Points, in no order, along strands that fork, close into loops and pass close to each other.
In the rows, zero is written as 100.
Two points are linked if the straight distance between their rows is under 52.9. Some points are linked to none.
q_83: 65  115  113  87  69  87  86  86  97  94  84  109  99  99  122  125  108  107  137  119  107  106  90  84  87  75  118  92  87  103
q_314: 81  114  84  70  112  105  91  86  105  109  106  111  127  103  109  103  78  105  124  96  91  106  105  87  119  96  130  98  88  89
q_766: 110  110  86  87  113  89  87  90  121  109  102  90  113  113  101  114  94  99  103  98  95  121  93  87  128  70  121  106  97  81
q_47: 112  103  85  105  146  92  98  101  100  101  95  91  127  104  100  89  81  87  70  100  94  112  100  112  129  100  83  108  113  102
q_799: 119  120  71  70  124  100  107  81  125  118  111  89  97  105  119  104  82  93  106  87  99  112  100  82  115  81  103  118  92  69
q_316: 84  117  90  86  112  94  82  101  101  103  98  110  130  95  121  111  81  102  110  109  92  101  99  100  134  95  127  96  93  95
q_379: 121  94  107  97  101  90  105  95  112  96  107  90  83  102  90  97  117  96  95  100  101  107  108  98  80  91  79  105  97  93
q_446: 127  70  129  125  70  125  108  119  86  100  113  120  69  95  81  99  104  132  91  107  111  92  87  94  88  114  99  89  97  120
q_22: 94  84  109  110  72  108  99  118  82  89  94  110  78  85  123  125  102  124  97  102  123  80  77  106  122  117  132  78  106  115
q_388: 155  101  91  70  109  95  116  102  137  111  110  85  71  97  100  108  101  95  86  110  116  109  102  104  89  85  81  103  90  72
q_699: 93  98  90  121  136  94  103  103  96  94  89  85  128  102  93  77  92  83  65  87  88  109  93  102  116  104  82  109  114  107
q_545: 87  90  112  104  77  102  103  93  106  107  103  87  78  107  88  88  124  82  102  88  98  98  110  92  55  94  73  114  85  105
q_853: 127  113  96  106  93  123  132  100  113  119  131  89  57  94  94  97  77  102  93  89  124  76  92  110  89  109  107  113  74  88
q_380: 72  95  109  128  83  116  115  99  99  106  103  84  78  109  82  81  110  86  98  75  92  96  97  95  58  107  71  119  88  105
q_89: 90  94  100  101  94  91  100  86  117  111  105  93  100  123  84  114  112  104  115  86  99  113  93  85  112  63  131  107  86  84
q_815: 79  97  112  114  91  98  97  121  86  83  89  108  100  87  127  119  102  117  106  105  105  76  90  115  123  122  127  89  105  114
q_543: 119  97  114  81  89  98  95  107  86  98  101  120  91  90  96  105  118  100  111  123  103  84  120  116  86  113  91  88  102  103
q_577: 92  115  84  94  129  98  95  99  105  100  104  104  124  98  113  85  82  92  96  101  95  97  114  106  115  110  93  110  108  92
q_732: 119  59  124  125  58  108  99  117  86  96  101  108  68  90  94  105  109  129  96  113  120  100  75  93  101  108  112  87  98  121
q_108: 100  74  122  106  82  76  75  109  100  81  71  88  103  100  103  116  127  107  99  131  108  107  96  108  104  96  97  92  101  114
q_520: 110  85  124  115  72  123  111  113  68  100  113  124  74  88  83  99  107  126  107  106  111  87  94  103  86  122  101  84  106  128
q_990: 123  96  112  121  90  135  123  112  100  98  113  109  71  104  81  85  91  115  97  92  109  88  105  108  86  126  87  105  92  105
q_252: 94  106  105  82  86  104  97  101  88  96  93  112  90  99  102  90  118  89  131  115  96  95  121  100  61  107  69  98  100  105
q_190: 104  91  88  111  131  90  93  111  93  98  106  97  130  93  99  100  85  106  69  91  103  102  88  103  156  99  116  108  111  96
q_494: 87  126  88  89  109  109  115  96  94  101  118  116  97  89  128  89  96  90  114  88  110  86  113  98  87  112  105  92  104  103
q_700: 112  91  92  116  114  87  101  97  108  117  88  70  88  112  74  106  103  99  64  61  97  103  87  100  99  79  99  108  87  79
q_146: 93  105  103  80  94  97  97  90  97  96  81  103  113  105  110  99  103  89  128  120  85  98  125  99  64  95  73  99  114  99
q_375: 120  81  129  130  83  130  109  109  100  108  103  110  65  107  81  89  84  127  93  87  107  90  100  97  76  117  84  107  88  114
q_400: 92  110  88  82  116  94  106  87  113  103  85  90  125  102  110  89  81  72  105  114  80  117  109  87  83  89  73  112  110  95
q_522: 60  103  91  111  100  119  105  101  80  91  119  111  113  102  100  80  92  104  108  76  95  87  100  88  116  108  118  99  99  95
q_691: 112  103  85  98  132  85  82  101  107  107  100  92  128  98  109  101  83  95  75  107  94  109  94  106  138  90  108  100  113  96
q_473: 127  108  99  103  94  123  126  102  100  100  129  116  64  96  100  93  96  111  104  100  117  87  104  115  88  121  98  100  97  107
q_332: 89  101  92  65  100  105  97  82  111  107  90  89  136  119  105  127  88  102  132  123  105  130  85  87  113  72  133  90  69  81
q_684: 86  120  107  113  104  122  119  102  77  91  107  122  92  92  107  81  92  106  113  92  102  80  114  111  90  133  93  93  112  118
q_835: 92  90  113  111  95  82  88  105  102  91  80  91  116  103  81  93  117  83  96  111  85  112  104  101  79  97  78  98  117  112
q_270: 136  90  109  90  88  87  94  97  115  101  111  97  81  96  92  110  128  104  92  109  109  115  99  94  94  86  95  96  105  97
q_861: 125  99  91  118  113  99  109  99  116  117  97  63  74  102  78  99  93  108  61  67  104  98  90  113  98  95  90  108  76  82
q_975: 128  108  81  79  129  91  97  90  126  107  99  82  101  106  114  100  86  91  91  102  98  111  102  86  107  81  90  110  101  79
q_928: 110  75  120  107  92  72  78  108  107  85  66  83  106  102  84  107  123  98  95  137  101  120  96  102  96  79  86  95  107  116
q_224: 85  111  98  102  88  98  99  87  98  109  115  102  84  105  104  100  107  99  121  79  96  104  109  84  85  86  114  105  97  90
q_717: 100  94  83  99  125  82  105  92  118  109  86  87  117  110  86  96  95  76  79  75  81  117  88  99  103  82  88  117  95  88
q_290: 79  83  102  124  86  86  81  99  103  81  69  91  108  108  98  119  112  104  100  104  99  109  81  97  119  90  120  95  99  103
q_413: 154  89  100  75  103  86  98  93  125  105  107  88  85  99  94  111  109  101  76  112  109  116  100  99  100  77  85  98  100  88
q_836: 111  99  112  96  86  93  94  96  96  101  113  108  88  94  103  107  119  105  113  109  108  92  108  108  85  97  102  87  105  109
q_219: 101  111  108  80  88  111  109  90  86  98  109  119  73  93  107  96  114  96  130  106  110  86  127  100  53  107  90  89  99  116
q_798: 113  93  103  97  109  87  84  105  99  93  76  95  117  106  88  94  108  86  93  124  91  102  114  112  86  99  74  98  118  107
q_646: 107  114  110  108  92  124  119  113  73  94  103  125  89  88  95  97  98  118  111  105  106  76  113  122  91  140  102  83  114  122
q_453: 102  107  98  90  103  88  87  86  112  104  87  85  120  105  105  114  94  99  105  109  87  123  96  84  108  76  110  99  100  91
q_731: 111  108  88  108  122  107  104  106  89  95  113  101  119  92  106  93  75  112  79  91  109  94  94  114  148  115  113  103  112  98
q_409: 88  113  111  100  119  97  94  113  94  94  99  109  131  94  123  96  89  102  99  113  90  79  106  112  110  118  107  90  113  105
q_12: 67  116  89  104  90  118  103  88  94  105  120  114  76  113  114  91  104  87  126  70  104  90  104  83  72  93  114  102  90  97
q_125: 107  76  122  129  81  102  100  108  91  95  97  81  84  104  73  97  113  109  78  82  95  101  83  90  93  97  92  100  96  106
q_358: 122  110  81  87  130  96  89  96  110  111  107  96  119  100  116  98  80  91  91  110  98  109  108  97  111  92  94  101  108  86
q_18: 135  100  101  88  108  101  90  119  92  93  92  119  98  93  82  102  106  99  85  127  99  86  116  130  112  124  80  99  112  95
q_233: 74  102  98  116  123  98  86  107  89  88  100  107  137  96  113  87  87  101  86  98  85  87  104  110  124  121  106  97  110  109
q_103: 107  112  92  89  87  102  105  88  97  114  134  107  76  95  112  112  102  103  110  88  123  91  97  94  104  89  133  86  105  100
q_894: 95  89  111  114  76  87  92  103  88  91  101  98  88  92  108  117  117  116  105  103  112  98  96  103  98  97  116  91  102  111
q_299: 97  123  99  84  102  116  114  94  89  103  115  120  73  89  118  100  103  99  125  106  117  85  122  107  75  118  95  88  105  108
q_92: 91  102  89  96  123  83  98  97  114  106  83  91  124  107  99  95  88  77  92  94  80  123  95  91  91  88  80  113  109  96
q_790: 114  105  95  88  104  85  96  79  119  114  106  92  94  119  93  114  108  103  103  86  95  112  94  82  108  65  117  109  88  78
q_584: 61  91  95  123  92  96  104  100  100  96  86  91  117  107  77  89  105  85  90  70  80  111  85  92  103  98  103  111  105  100
q_568: 102  68  112  125  61  99  89  113  78  89  90  103  76  89  112  119  116  122  101  107  119  99  85  101  107  112  121  85  101  119
q_919: 93  114  90  108  110  118  112  107  79  101  120  109  110  88  113  86  77  117  85  81  112  81  97  104  138  126  114  102  112  105
q_698: 97  111  63  77  129  104  104  89  114  116  114  102  108  107  113  91  79  90  115  84  101  113  108  89  124  91  112  122  88  72
q_11: 113  81  112  119  96  86  99  101  106  108  93  72  81  114  77  108  120  105  72  78  96  111  84  93  96  78  102  101  90  93
q_507: 140  107  97  80  97  111  108  108  92  96  106  131  85  88  91  108  92  98  97  124  114  86  111  140  119  125  84  91  107  100
q_547: 66  116  105  100  97  112  104  109  82  91  107  113  101  78  128  115  98  116  108  98  99  66  90  104  122  118  133  83  103  112
q_120: 110  77  130  137  83  124  104  109  90  112  105  90  73  112  73  92  96  113  84  77  103  93  90  86  78  109  88  102  85  107
q_514: 57  108  97  100  102  111  96  102  80  92  107  111  115  91  113  93  87  115  108  85  99  77  102  103  114  120  131  86  99  108
q_159: 92  95  123  116  81  118  110  111  61  95  105  118  84  85  99  100  106  116  112  108  105  75  106  113  92  132  106  78  108  129
q_188: 103  96  86  114  131  89  115  104  105  98  89  80  112  102  88  85  94  87  68  74  83  111  90  107  106  96  75  112  94  96
q_210: 119  105  93  108  121  101  126  102  119  108  107  74  74  96  86  83  91  103  78  84  109  96  97  110  98  101  85  114  76  80
q_240: 62  96  103  107  70  88  99  88  109  107  89  92  108  110  82  109  122  81  106  97  82  124  87  78  84  74  96  111  98  99
q_838: 57  98  90  116  97  106  102  93  89  94  104  106  127  104  93  81  90  89  100  79  87  101  96  89  111  107  105  106  108  101
q_212: 98  113  82  76  111  105  105  86  104  98  86  89  126  100  119  98  81  83  121  121  80  101  125  99  76  94  73  102  109  97
q_537: 88  84  114  102  79  91  99  98  101  95  94  95  95  110  78  85  132  85  102  99  88  112  108  97  63  90  67  106  105  110
q_354: 146  106  89  65  111  104  111  109  114  97  104  98  74  95  88  96  100  93  97  127  112  108  109  108  88  95  72  103  100  71
q_979: 68  97  91  112  93  89  100  92  115  106  86  95  121  111  76  98  112  74  91  83  78  122  89  82  87  85  94  118  100  99
q_793: 119  67  121  106  67  85  81  117  91  82  74  104  87  88  113  124  135  115  105  131  118  102  97  118  104  97  108  92  95  123
q_105: 96  114  106  120  96  114  115  107  80  95  114  108  101  96  106  84  91  120  94  90  105  85  95  105  107  128  108  95  115  104
q_265: 105  109  101  95  96  88  97  81  112  99  106  96  86  107  107  103  115  91  109  97  96  109  107  84  76  86  91  105  101  89
q_168: 53  94  100  109  72  88  90  90  114  96  78  101  119  113  87  111  113  90  116  106  95  132  77  83  100  82  120  108  89  103
q_849: 65  108  91  93  123  99  85  105  98  99  100  102  146  100  112  89  75  91  94  101  78  99  109  103  123  114  101  105  99  103
q_786: 125  117  87  77  115  100  103  96  114  102  112  107  101  95  128  101  88  96  112  116  110  86  109  108  98  107  92  94  112  96
q_151: 64  100  100  96  86  90  83  95  114  98  63  92  138  111  94  116  92  92  108  124  87  131  77  88  104  81  113  103  86  99
q_349: 73  124  81  93  120  104  101  93  97  96  114  104  113  94  122  82  87  91  111  89  103  90  114  100  103  119  101  104  98  96
q_278: 119  78  120  97  77  89  90  117  94  90  89  113  90  81  99  125  122  113  104  137  113  86  102  121  109  106  108  88  102  122
q_286: 90  115  103  98  107  97  89  102  100  99  109  108  117  89  125  107  93  104  111  104  95  85  101  101  112  104  114  94  106  98
q_771: 81  108  78  66  124  103  103  84  114  111  111  104  129  120  96  95  80  91  117  85  92  121  108  90  117  88  124  113  83  89
q_218: 131  98  104  86  106  99  86  113  96  92  92  106  99  103  87  96  114  96  100  128  97  95  121  115  95  109  74  96  115  97

A piece is all that can be reached along the links. How many separate loops has the piece of each point below (a circle has one, a figure eight two, a Y none), and how many tips (points with one link)?
q_151 | loops 2, tips 3
q_388 | loops 0, tips 2
q_278 | loops 0, tips 2
q_766 | loops 0, tips 2
q_990 | loops 0, tips 2

How many points has the smallest loop of links through each point below? Write 0 if it is on no loop.
q_286 | 12
q_146 | 16
q_838 | 0
q_793 | 0

Name the points in between on the shortest way along the links from the first point to the second, in order.
q_849, q_836 | q_577, q_358, q_691, q_190, q_731, q_919, q_105, q_684, q_646, q_159, q_520, q_446, q_732, q_568, q_894
q_731, q_168 | q_919, q_105, q_684, q_646, q_159, q_520, q_446, q_732, q_568, q_22, q_815, q_547, q_514, q_522, q_838, q_584, q_979, q_240
q_314, q_731 | q_771, q_698, q_799, q_975, q_358, q_691, q_190
q_380, q_732 | q_545, q_537, q_835, q_798, q_218, q_543, q_836, q_894, q_568
q_252, q_698 | q_219, q_299, q_494, q_349, q_577, q_358, q_975, q_799
